A landscape with many peaks, sampled at points; each row gives a point and its height.
A climber steps from a point to whichever of its 4 nearest points has the largest rise for the distance, and stops where none of them is higher. Distance is the straight distance between rows; heights are no part of it.
<513> (h 430): [147 171 123 133 151 112 144 127 129 124 164 142 120 120 174 132 154 126
 149  93 111 106  68 137 163 159]
<1059> (h 678): [ 94  99 120 111 148 119 175 175 122 143 126 124 111 110 102 134 105 196
 138 194 158 177 111 162 115 124]
<817> (h 587): [129 156 103 116 113 107 167 131 138 116 162  93 129 127 192 155 153 121
 123  91 129 137 118 110 121 122]
<999> (h 571): [143 109 169 171 123 128  67  96  72 147 114 188 157 131  83 129 105 140
 139  98 148 138 149 121 104 129]
<681> (h 316): [136 132 106 179 146 149  95 120 140 137 143 176 116 106 160  84 111 172
 192 120 127 113  50 184 192 130]
<498> (h 438): [147 118 100  77  49 171 139 150 219  93  99  62 120 135 190 111 111 124
 104 148  77 154 118  75 146 105]
<728> (h 356): [141  80 171 134 146 100 113 158 125 163 111  74 121 152  61 116 170 122
  73 175 140 117 200  69 116 110]
<612> (h 583): [117 121 120 153 152 141  95 132 132 145 128 170 125 134 102 129 113 155
 158 125 126 131 104 160 144 123]
<554> (h 881): [ 87 160 130 122 109 116 146  94  75  87 115 179 162 110 139 184  78 138
 132 110 150  93 149 167  92 143]
<105> (h 870): [132 106 138  91 102 172 110 200 155 176 106 118 121 115 125  93 124 182
 138 207 119 164 104 161 182 122]
<152> (h 217): [180 146 139 164 152 161  76 139 103 157 141 130 133 145  97 104 143 104
 115 123 110  95 130  93 156 144]
<334> (h 646): [ 84 141  81 116 120 117 191 152 146 117 127 126  94 120 148 105 108 150
 159 181 140 128 149 127 109 111]
<574> (h 437): [127  99 156 203 151 144  61 152 150 174 127 177 142 108 107 105 120 154
 142 140 149 158 109 128 131 116]
<478> (h 609): [ 98 151 114 120 147  97 227 102  99  77 130 136 117 139 133 171 130 139
 130 109 165 129 121 176  94 129]
<32> (h 572): [138 144 121 122 175 133 147 122 137  83 123 157  94  99 159 126 103 184
 171  78 132 127  67 213 144 153]
<203> (h 390): [183 136 140 151 139 137 136 146 131 134 155  89 113 158 136 140 140 118
 118 113 118 132 130 104 139 128]
<1018> (h 496): [134 145 126 118 130 106 147 134 121 114 148  92 143 143 144 133 160 103
 114 131 132 108 152  86 134 121]
<111> (h 322): [186 125 131 106  93 134 152 169 163 122 136  67 112 133 142 139 136 101
  90 117  98 133 111  86 144 134]
<596> (h 764): [143  96 203 137 159 106  65 118  79 150 113 135 198 129  46 126 148 102
  70 110 124 103 178  83 120 145]
<1085> (h 279): [141  94 132  58  69 161 109 152 179 106  81  49 101 144 151 134 124 109
  76 140  91 141 159  79 131 111]
<1117> (h 682): [148 105 124  88 106 133 174 162 171  96 150 106  95 127 150 141 140 136
 134 176 111 163 119 106 136 119]
<273> (h 525): [ 83 149  96 118 104  93 179 114  90 112 133 120 113 132 141 157 145 107
 147 136 143 128 167 143  80 112]
<988> (h 594): [114 148 125 152 120 132 120  70  72 109 133 158 156 137 136 115 141 111
 149 119 116 123 144 111 118 120]
<986> (h 31): [117 122  95 140  76 155  81 143 174 113 105  65  97 159 165 100 144  79
  80 119  86  73 151  84 112 110]
<471> (h 853): [109 143  90 118 110 158 147 167 154 137  98 146  99  95 183  57 104 180
 162 183 138 159  93 174 145 118]
<528> (h 331): [104  74 133 160 133 147  83 134 158 190 118 185 134 112  81 115  92 170
 124 180 153 189 104 162 115 122]
<1104> (h 147): [146  89 181 153 143 170  50 148 147 186 105 111 144 138  88  72 128 138
  99 144 155 146 145 114 155 134]
<180> (h 131): [116  89 132 105  93 127 126 151 148 132  79  54  95 178 121 110 124 106
  64 184 115 101 171  71 134 107]
<729> (h 604): [160 126 120  62  75 178 133 166 192 108  92  86 100 136 143 105 131 148
 121 174 102 129 114 125 157 118]
<1002> (h 288): [122 173 109 141 107 122 120 113 122 105 133 109 111 128 179 116 163  76
 134  98  97  79 137  89 120 148]
<213> (h 481): [119 139 156 131  93  96 114 113  49 138 138 123 158 134 117 126 162  98
  96  89 122  91 180  86 115 143]
<1033> (h 626): [ 85 180  98  96 141  86 178  79  97  42 121 168 124 130 131 138 102 121
 152 107 152  97 138 137  89 134]
<744> (h 759): [121 153 121 121 153  87 119  58 114  87 105 209 146 120 106 162  53 144
 175 118 144 119 143 198  83 113]
<578> (h 751): [104 144 144 128 134 108 113  89  78 126 136 200 171 119  95 171  85 132
 157  82 139 140 146 140 107 158]
<1068> (h 455): [156 117 117 167 146 166  90 132 141 189 132 131 140 131 130  91 138 153
 141 150 125 147 106 153 168 114]
<857> (h 873): [117 113 177 140 128 112  87  86  69 148 150 132 168 115 101 115 122 109
  88  78 127  97 150 111 115 152]
<770> (h 166): [158 170 117 171  93 148  77 135 111 134 161 126 138 147 164 102 162  53
 128 105 109  72 137  68 145 121]
<877> (h 737): [103 114 128 130 104 138 121 167 155 147 119 112 121 114 128 105 144 158
 134 193 141 127 148 121 134 106]
<25> (h 565): [134 133 177 154 154 135 117 114  84 129 130 160 170 104  67 171 111 137
 129  96 126 146 117 145 135 165]
<562> (h 658): [117 115 115 126 153 141 127 146 170 152 119 116 110 118  99 155 113 178
 139 159 133 161  93 176 151 135]
<1053> (h 591): [ 98 136  83 136  96 144 146 157 149 128 129 110 130 142 159 106 148 135
 130 172 118 147 150 117 107 107]
<875> (h 621): [ 80 165 168 117  92 110  86  64  64  93 119 194 174 103  98 138  64 143
 161  68 156  99 152 114  90 123]
<390> (h 349): [181 104 145 128 128 160 102 155 173 156 114  77 119 145  99 122 141 141
  85 156 113 128 104 116 183 133]
<164> (h 374): [116 108 137 133 147  93 186 132 123 126 147 111 124 139 101 162 151 154
 100 150 145 132 155 133 136 105]
<436> (h 67): [159 138 101 156 102 171  46 140 141 154 116  93 129 170 153  85 157  97
 112 143 104  87 134  69 117 126]
<201> (h 507): [ 99 139  70 174 148 123 121  79 115 103  98 195 112 126 132  99  79 141
 176 139 154 120 117 153  96 109]
<141> (h 538): [139 174 105  97 145 109 197 114 167  57 152 102 100 114 225 130 152 103
 115  97 128 145  71 134  91 143]
<939> (h 97): [186 117 184 113 118 147  78 138 156 170  79  51 110 163  85  96 130  99
  58 131 115  85 149  85 156 118]
<739> (h 704): [116 118 114 103 126 129 182 174 151 117 135 119 104 114 127 135 121 169
 127 182 148 147  96 162 134 128]
<461> (h 684): [106 165  93  94 112 153 144 147 187  98 116 111  85 103 231  87 131 147
 158 152 104 127  77 162 121 112]
<425> (h 333): [114 138 117 169 128 148  96 135  99 166 124 126 122 153 133 102 142 115
 146 158 134 145 141 118 145 127]
<872> (h 625): [127 133 113 157 124 132  92  61  95 101 119 211 164 110 130 130  69 116
 163  93 146 104 117 164 121 144]
<815> (h 439): [137 194 143 138 131 145 129  88  95 126 144 137 157 123 167 121 150 105
 137  59  97 104 140 108 114 143]
<910> (h 636): [165 122 138  78 152 104 185 180 157  89 156  87 127 120 155 177 136 135
  96 123 113 152  87 135 145 128]
<838> (h 342): [131 131 123 147 102 123 106 140 115 144 138 111 113 168 106 115 166  95
 101 147 122 104 171  83 145 111]
<862> (h 534): [137 166 149 122 172 128 136 114  95 130 165 150 142 111 114 149 119 150
 126  77 112 143 102 140 122 178]
<442> (h 634): [100 154  96 126 131 129 188 135 164  94 134 112 109 132 198 111 139 124
 155 156 108 133 124 113 114 123]
<664> (h 732): [101 159 109 137 132 111 160 100  90  85 136 174 138 130 145 123 119 118
 158 105 152  94 122 112 104 141]
<63> (h 332): [154 137 131 176 139 162  95 110 134 157 157 142 123 122 149 106 142 135
 160 132 101 118 115 148 169 167]
<656> (h 415): [ 92 103 178 118 158 110 105 125  81 153 135  99 144 137  87 144 165 108
  69 125 154 102 191  88 121 137]
<724> (h 627): [130 165 115 117 158 119 204 116 155  90 136 149  76 114 201 134 112 162
 153 107 145 139  40 206 134 144]
<1110> (h 635): [108 128 102  87  80 172 138 167 176 130  90 111 114 116 169  86 143 160
 147 196  87 155 134 121 157 132]
<48> (h 189): [134 128  93 145  78 124 134 141 146 131 139  82 114 162 172 133 166  64
 115 109  92 117 157  70 100 111]
<310> (h 418): [161 119  89 104 103 135 124 129 179  88 157  39 122 173 186 154 129  92
 118 102 101 134  91  94 124 118]
<97> (h 616): [138 157 138 109 158 109 162 115 121 121 135 164 148  99 115 185  99 167
 152  81 135 162 102 179 127 162]
<36> (h 479): [117 173 129 139 178 148 110  78 118 124 122 221 151 108 131 117  67 127
 173  47 149  83  84 185 125 148]
<31> (h 622): [106 108 133  85 113 113 145 165 144 155 112  91 124 121  94 140 148 137
 100 193 132 147 183  90 141 109]
<330> (h 343): [144 113 176 105 178 131 104  90 124 129 135 194 182  93  57 152  56 132
 154  42 126 157  84 211 117 161]
<621> (h 529): [140 123 103  90  90  78 184 155 148  65 178  68 139 145 188 161 166  79
 126  84 110 121 139 104 117  99]
<217> (h 118): [136  98 125  93  87 185 106 155 175 144  81  69 109 160 129  86 129  83
  92 174 104 118 143  86 138 143]
<1091> (h 151): [150 146 136 144 120 168  71 155 134 170  87  76 113 170 108  64 150  84
  80 133 117 117 167  78 138 103]
<115> (h 603): [115 180  91 109 131  83 198  99 122  58 128 141 102 125 154 130 126 137
 144 118 143 127 127 170  98 133]
<647> (h 193): [155 139 104 145  94 174 115 134 191 129 110  79  99 146 168 103 151  86
 114 120  97 107  97  70 138 135]
<584> (h 561): [114  89 126  80 119  49 156 125 118 132 153  62 145 119 117 189 146  96
  67 126 151  79 210  62 112 117]
<41> (h 368): [ 98  97 117 145 163 112 117 123 120 131 149 170 135 142  71 158 110 160
 132 162 157 194 132 174 116 113]
<242> (h 412): [100 119 134 142 133 110 128 120 102 139 149 140 135 117  85 169 137 135
 124 116 127 152 145 127 124 129]
<412> (h 497): [148 124 162 136 142 122 125 118  72 138 148 147 171 126  65 154 146 130
 111  84 113 123 146 104 152 159]
<534> (h 769): [118 121 130  89  99  84 161 104  71 107 152  96 153 107 143 166 153  96
 102 101 148  77 162  82  90 141]
<446> (h 659): [119 140 118 133 151 140 155 134 139 137 114 128 128 110 147 134 107 173
 168 139 135 142  90 175 144 135]
<408> (h 480): [ 93 121 104 101  70 102 151 144 148 124 127  68 103 148 145 147 164  98
  99 179 125 137 177  78 105  87]
<827> (h 690): [101 106 135 129 149 102 151 106 117 121 114 193 153 112  82 162  59 162
 143 110 151 142 133 189 100 136]
<296> (h 746): [138 120 123  87 127 152 159 170 184 125 115 123 106 109 178 120 134 186
 136 186 112 158  86 129 156 122]
<523> (h 259): [137 138 138 184 107 112  61 103  49 163 125 160 125 158  96  89 165  81
 125 111 137 120 164  89 118 113]
<720> (h 421): [123  86 138 171 159 140  80 130 104 164 144 162 146 138  45 128 133 129
 142 135 152 179 134 139 108 111]
<675> (h 510): [109  86 141 107 119 102 154 147 130 133 141  82 113 141  93 171 167  92
  84 164 146 109 199  80 132 114]
<473> (h 353): [163 115 140 129 110 123 119 133 106 136 149  95 134 141 140 141 161  71
  91 104 102 101 142  85 133 135]
<349> (h 406): [108 162 122 160 107 105  99 100  66 134 129 124 132 126 119 115 167  74
 132 101 121 107 195  88 113 119]
<616> (h 669): [142 150 122  78 163 111 171 178 153 122 149 106  94 126 168 155 106 177
 138 134 132 181  57 193 168 121]
<262> (h 265): [167  96 170 187 135 145  64 154 129 177  91 141 135 152  88  64 132 131
 114 164 146 157 156  92 113 110]
<662> (h 287): [148  81 142 163 170 170  84 143 158 185 136 137 121 104  84 123 118 162
 146 129 132 142  80 197 188 116]
<178> (h 599): [155 110 142 115 130 174 102 168 163 172 113 124 107 100 150  99 131 168
 123 161 117 108  98 143 186 128]
<45> (h 573): [ 96  86 181 139 153 100 103  99 111 135 145 195 189 103  46 150  63 120
 149  87 149 174 119 183 100 135]
<445> (h 541): [153  96 142  69 115  71 167 166 142 115 134  75 126 157 122 165 162  88
  93 165 126 139 152  85 131  96]
<440> (h 461): [128 136 128 109 156 126 146 109 121 144 169 145 142 124 107 142 144 127
 123 106 125 125 133 117 131 142]
<353> (h 416): [137 113  92 200 142 158  77 100 130 145 112 200 124 109 172  56 122 121
 180 152 166 120 108 173 128 113]
<684> (h 639): [117 126 121  95 125  84 202 115  89  97 137 110 110 122 138 173 129 135
 135  95 135 107 131 112  96 139]
<137> (h 802): [111 143  99 131 108 146 128 144 166 130 113 129 115 130 175  85 148 117
 152 150 117 114  95 138 127 128]
<194> (h 795): [172 125 156 156 171 159 113 102 120 167 129 170 169  89  88 133 131 139
 152 107 116 148  73 155 171 153]
<630> (h 450): [145 124 168 106 199 120 160 104 134 112 137 166 136  91  87 153  98 153
 158  65 130 135  81 204 144 160]
<255> (h 674): [ 95 157 100 118 145 105 174  77 113  77 103 182  89 133 138 141  67 144
 165 116 146 127 134 210  94 133]
<29> (h 508): [124 105 109 186 145 127 115  96 106 147 108 188 123 120 108 131 101 138
 176 126 146 154 118 164  98 122]
<475> (h 377): [106  82 145 132 154  91 137 105  95 118 142 138 160 115  76 182 148 145
 117 118 156 143 163 139 105 117]

For each start below, name the point where the climber stops.
<262> -> <296>
<528> -> <296>
<63> -> <296>

Call two points neighbours if one is among the 4 nearest of the other. Go from one point of each pair to the other, from neighbour to neighbour, staying as high as possible. Name the lowest point that can't be avoided.
<105> / <471> -> <296>
<105> / <194> -> <612>
<534> / <554> -> <478>
